The views of a scene show one set of named points, each view turned or mirrored, shifted and resized as a whole, with a little noise and some points left out.
In the rows, 128 means zero.

Scene 1
View 1
K205: [119 167 146 148 138 129  70 176 107 151 150 220 143 111 168 108 142 191
 148 144 145 167 174 170 163  91]
K90: [ 91 134 103 159 164 122 105 152 145 172 123 172 158 134 157 105 139 117
 157 126 150 159 153 127 165  90]
K902: [105 131 129 128 171  95  99 139 138 135  94 153 136  93 192 119 105 121
 173 157 123 157 140  96 131  69]
K603: [ 97 128 109 151 151 112 112 135 162 158  94 175 149 125 174  93 131  85
 155 125 142 154 142 129 148  94]
K795: [107 149 121 161 140 115  99 156 146 159 113 210 156 121 172  91 159 126
 140 109 137 161 169 173 169  76]
K838: [108 120 141 152 178  85 110 112 140 147  99 148 135 121 166 102 132 119
 166 120 112 168 139 143 153  59]
K873: [115 143 117 140 143  97 105 123 138 150  78 188 135 104 198  98 134 122
 162 136 124 141 162 138 149  78]
K773: [ 99 134 139 141 136  97 124 164 152 134 116 165 136  99 170 103 123  97
 153 134 128 177 139 132 127  76]
K202: [ 84 123  92 133 183 110 106 147 152 154  99 139 153 107 184 126 104  98
 177 156 143 150 136  61 138  80]
K409: [100 135  97 137 167  84 122 141 140 151  84 150 148  94 192 121 135 116
 172 137 114 144 160  95 153  45]
K387: [ 88 130  69 130 173  69 140 139 165 150  51 142 165  77 212 123 146  79
 170 119  98 133 170  71 152   9]
K209: [ 98 138  87 162 168 127 102 133 116 193 130 165 146 151 155 110 135 149
 174 147 160 143 157 115 179 118]
K39: [112 137 124 136 129  78 128 132 159 134  66 178 136  90 200  95 136  88
 153 124 108 150 156 138 134  58]
K42: [113 146 127 149 124 116 106 144 131 159 118 191 130 124 169  93 127 127
 156 147 148 155 151 149 145 119]
K115: [ 89 116 128 143 142 101 138 153 162 143 118 133 130 116 155 100 100  64
 160 147 141 179 112 104 115 103]
K634: [113 140 159 159  89 116 128 157 153 144 129 198 118 132 149  66 123  84
 135 131 152 185 128 193 122 140]
K815: [124 143 170 150 145 112  83 135 116 141 134 187 119 123 161  97 119 160
 158 147 136 175 141 173 146 108]
K377: [111 130 152 143 126 115 104 139 155 137 109 186 125 119 171  83 106  92
 150 145 147 171 125 153 120 124]
K69: [114 149 178 140 125 107  85 182 168 108 109 228 152  83 186  87 141 107
 122 105 124 189 157 194 128  58]
K681: [111 115 171 137 182  92  93 122 136 125 111 140 124 106 169 112  98 124
 171 148 116 181 118 124 125  73]
K861: [111 114 153 174 170 128  88  97 136 171 126 172 128 172 138  78 118 119
 159 127 158 173 117 177 160 141]
K595: [108 136 172 161 187 158  31 156 135 149 157 218 158 145 151  99 121 160
 141 128 171 187 136 179 161 116]
K293: [ 96 126 108 164 179 120 108 134 120 181 146 143 143 149 139 113 129 147
 173 143 152 164 141 117 171 105]
K817: [ 98 135 132 155 169 115  97 160 141 152 131 172 155 119 157 108 138 130
 153 121 135 176 147 141 157  69]
K944: [107 131 124 148 139 123  97 123 154 158  95 189 135 133 176  85 115  93
 156 140 155 152 134 143 140 130]
View 2
K115: [ 99 120 103 140 111 137 147 144 130 121 137  94 120 143 179  93 147  78
 138  64 178 158 165 103 137 156]
K634: [ 68 152  59 169  79 125  94 136 117 132 163  75 151 157 154 114 141  96
 105 119 207 152 189 139 139 141]
K902: [ 92 110 127 142 114 146 166 134 145 139 131 117 123 113 140 114 135  94
 153  94 135 168 141  94 130 106]
K409: [108 115 128 142 122 149 163 158 112 141 117 129 129 116 162 133 118 103
 153  94 137 168 119  93 133  87]
K205: [ 85 166  86 142  90 127 120 124 135 155 182 110 165 126 109 121  87 151
 144 169 133 158 169 127 137  86]
K209: [151 148 129 115  80 133 137 166 105 151 166  98 117 111 133 112 100 152
 142 113 160 151 168 101 161 108]
K815: [ 76 153  99 152  73 121 109 119 141 135 157  93 132 119 112 123 121 122
 136 152 141 155 178 108 136 123]
K39: [ 72 111 102 174 112 149 138 151 109 145 112 116 142 128 164 146 145  81
 128 102 164 168 122 113 125  89]
K944: [101 120 104 152  73 140 129 151 119 159 153  78 129 126 132 109 153 110
 120 103 189 150 163 119 145 116]
K387: [111  91 133 151 142 163 183 178  93 149  88 143 134 120 190 139 127  87
 157  65 136 169  81  89 126  71]
K69: [ 32 132  47 184  98 139 115 122 131 163 137 100 191 162 146 115 131 107
 138 140 145 148 131 134 106  99]
K603: [108 117 104 149  89 143 138 164 104 157 136  92 135 134 157 113 139 115
 134  92 175 148 138 110 139 110]
K377: [ 76 126  89 159  83 135 124 132 137 143 154  82 135 136 138 108 154  94
 121 105 185 155 173 122 137 131]
K42: [ 99 142  99 147  87 134 124 143 122 143 165  96 137 125 134 122 125 117
 123 123 177 161 172 123 147 108]
K861: [108 146 107 147  35 120  94 149 111 145 145  57 108 125 120 105 145 138
 129 125 172 129 181  96 148 155]
K293: [139 152 126 116  83 125 131 155 110 133 154  98 113 119 144 104 101 143
 154 110 144 147 170  88 153 134]
K795: [ 92 145  80 159  84 136 114 156  94 163 142 100 164 140 145 127 108 137
 137 135 156 145 134 121 133  91]
K773: [ 79 130  90 153 114 136 138 135 129 131 137 107 144 143 166 111 129  92
 141 100 157 160 150 111 128 124]
K202: [129 103 136 121 117 151 184 153 135 148 139 111 118 120 157  92 134 104
 159  63 150 160 138  91 139 114]
K817: [ 99 142  96 139  93 131 130 144 117 145 139 103 146 138 150 105 107 131
 157 120 133 143 143 101 128 119]
K838: [ 89 129 118 157  85 133 126 147 111 134 104 101 118 121 151 130 132 109
 151 112 131 149 134  81 129 126]
K681: [ 73 121 120 149  92 133 142 118 153 123 118 100 111 119 135 109 146  93
 158 107 122 154 155  80 124 144]
K873: [ 93 120 116 160  97 145 138 150 113 152 132 109 135 113 135 142 133 106
 130 119 158 165 135 111 137  82]
K595: [ 90 150  79 137  48 122 111 123 142 177 177  68 157 142  96  75 117 169
 157 153 133 121 172 111 129 129]
View 3
K90: [122  95 159 124 163 112 145 126 145 103 134 114 131 101 119 138 117  80
 150 135 130 142 111 120 138 157]
K634: [170 112  94 168 160 138 111 143 184 111 131 116 194  82 110 146 106  79
 136 109 144 209  92 153 114 151]
K603: [130  87 147 121 138 105 135 103 168  97 134 125 142  96 103 146 110  79
 153 120 119 157 108 141 146 146]
K817: [127 111 151 140 190 100 151 111 146 102 139 119 128  91 114 126 104  90
 143 128 130 158 120 108 132 153]
K595: [106 119 131 164 243 150 138 129 186 124 108  78 142  99  93 129 103  92
 165 114 131 155 127  77  91 183]
K39: [149 105 134 133 127  70 141  71 170  83 155 156 129  70  86 136 119 103
 134 110 112 176 107 156 163 125]
K902: [119 113 146 145 137  98 141  50 141 100 134 137 113  76  99 113  86 107
 138 117  98 137 123 130 133 129]
K377: [144 107 111 159 146 131 118  98 180 110 122 118 168  84  98 135  89  89
 146 105 119 180 105 147 116 145]
K944: [127  94 129 139 138 137 121 106 185 106 117 109 159  95  98 144 108  86
 154 111 109 155 101 146 130 153]
K815: [129 139 113 179 201 135 141 112 168 110 123 105 150  78 105 117 107 119
 123 112 104 159 102 116 119 155]
K873: [130 111 137 137 142  97 140  91 171  94 138 131 125  77  85 133 141 114
 137 114 101 145 103 142 151 143]
K795: [137 109 141 136 188  95 144 140 171 100 143 119 131  84  94 144 156  97
 147 123 139 168 108 117 142 161]
K409: [124 103 164 123 131  71 153  71 132  88 150 147 103  81 107 124 118 104
 135 129 106 134 115 136 158 130]
K202: [108  83 170 117 108 102 136  59 124 104 128 131 111  95 116 121  74  80
 156 130 106 119 126 132 131 133]
K42: [135 114 124 155 153 133 125 125 161 111 124 112 149  82 107 133 128 103
 136 119 117 150  98 137 123 153]
K205: [127 142 124 174 212 125 136 140 149 124 126 104 118  66  97 118 161 126
 135 123 135 142 115  93  99 167]
K69: [163 121 109 164 203  76 130 102 193 106 151 142 136  60  60 137 134 100
 157  98 164 218 133 114 114 150]
K387: [127  81 185  93  99  32 159  47 131  74 167 172  86  81  97 135 122  94
 146 130 110 137 123 148 184 116]
K773: [149 109 129 150 150  94 133  87 144 101 145 139 142  77 109 126  90  87
 139 119 134 179 118 135 126 134]
K293: [106 107 162 137 173 136 153 125 127 104 123  99 139 110 146 123  92  89
 129 141 102 122  98 115 137 159]
K681: [121 123 135 162 173 107 151  46 157  95 133 128 139  86 107 107  51 105
 129 112  90 163 119 123 136 131]
View 4
K595: [148 139 109 161 144 164 121 122 141 117  75 160 131 152 107 119 119 111
 118 130 152 125 109 160  96 122]
K873: [134 136 100  87 144 137 126 121 161 133 132 151 142 141 147 141 112 153
 119 123 134 144 139 120 120 133]
K205: [149 142  93 130 144 133 110 122 156 141 120 141 143 152 106 124 128  89
 108 126 146 147 124 146  94 128]
K634: [150 150 112 120 146 128 144 155 140 132 119 149 132 108 121 139  84 125
 159 150 124 129 143 183 125 143]
K861: [143 146 119 140 146 144 157 129 121 120  73 129 132 123 131 138  99 151
 150 126 139 121 110 139 108 137]
K603: [126 137 101 102 146 149 136 139 159 130 123 155 136 129 139 145  95 165
 123 129 136 126 121 132 139 128]
K944: [134 142  96 108 152 145 147 128 142 113 113 157 138 122 136 143  97 154
 140 137 140 130 130 139 128 132]
K90: [125 134  98 118 145 146 130 139 159 138 119 141 137 133 123 142 102 147
 110 124 143 123 100 127 134 121]
K902: [138 102 107  84 120 150 133 114 163 125 136 162 135 127 136 134 119 156
 112 132 142 120 138 108 121 118]
K202: [125 100  93  86 128 157 142 121 165 119 139 162 135 117 132 142 110 170
 105 134 152 108 112  97 144 105]
K209: [127 137  83 123 152 135 146 124 144 130 114 121 144 127 118 145 114 140
 114 120 157 129  87 101 124 119]
K795: [130 152 104 119 151 141 112 144 166 149 120 144 139 153 130 139 103 135
 112 119 130 143 120 150 122 137]
K681: [152  97 133  97 106 151 138 115 152 128 113 154 127 124 137 128 118 156
 127 133 134 109 142 120 105 122]
K39: [133 130 113  71 134 139 121 134 173 143 146 160 137 136 156 144 100 165
 122 128 119 137 154 134 132 138]
K817: [135 123 112 119 130 148 121 138 163 145 116 143 133 140 122 133 110 139
 108 123 138 121 113 135 120 123]
K387: [109 108 105  52 126 151 115 134 196 151 165 158 137 143 162 151 103 196
  87 114 128 128 127  89 155 120]
K838: [138 118 131  99 120 144 131 128 157 145 112 139 132 137 147 138 109 167
 121 117 126 121 128 118 115 131]
K69: [145 141 121 110 137 154  96 145 178 144 125 180 129 157 133 126 102 125
 117 134 117 140 159 184 115 139]
K115: [137 106 114  94 121 145 154 145 153 125 136 156 127  94 128 143  90 163
 138 149 135  99 127 134 146 120]
K377: [147 132 108 105 140 143 144 133 143 116 119 163 134 114 131 137  97 142
 147 146 134 124 144 155 123 132]
K815: [157 132 115 121 130 134 131 117 140 132 105 139 136 133 122 126 120 116
 133 131 137 133 136 141  92 133]

Which points are out of place in each view (at most two, in the order of its rows)? Write none if all are in place.
view 1 | none
view 2 | none
view 3 | K39
view 4 | K69
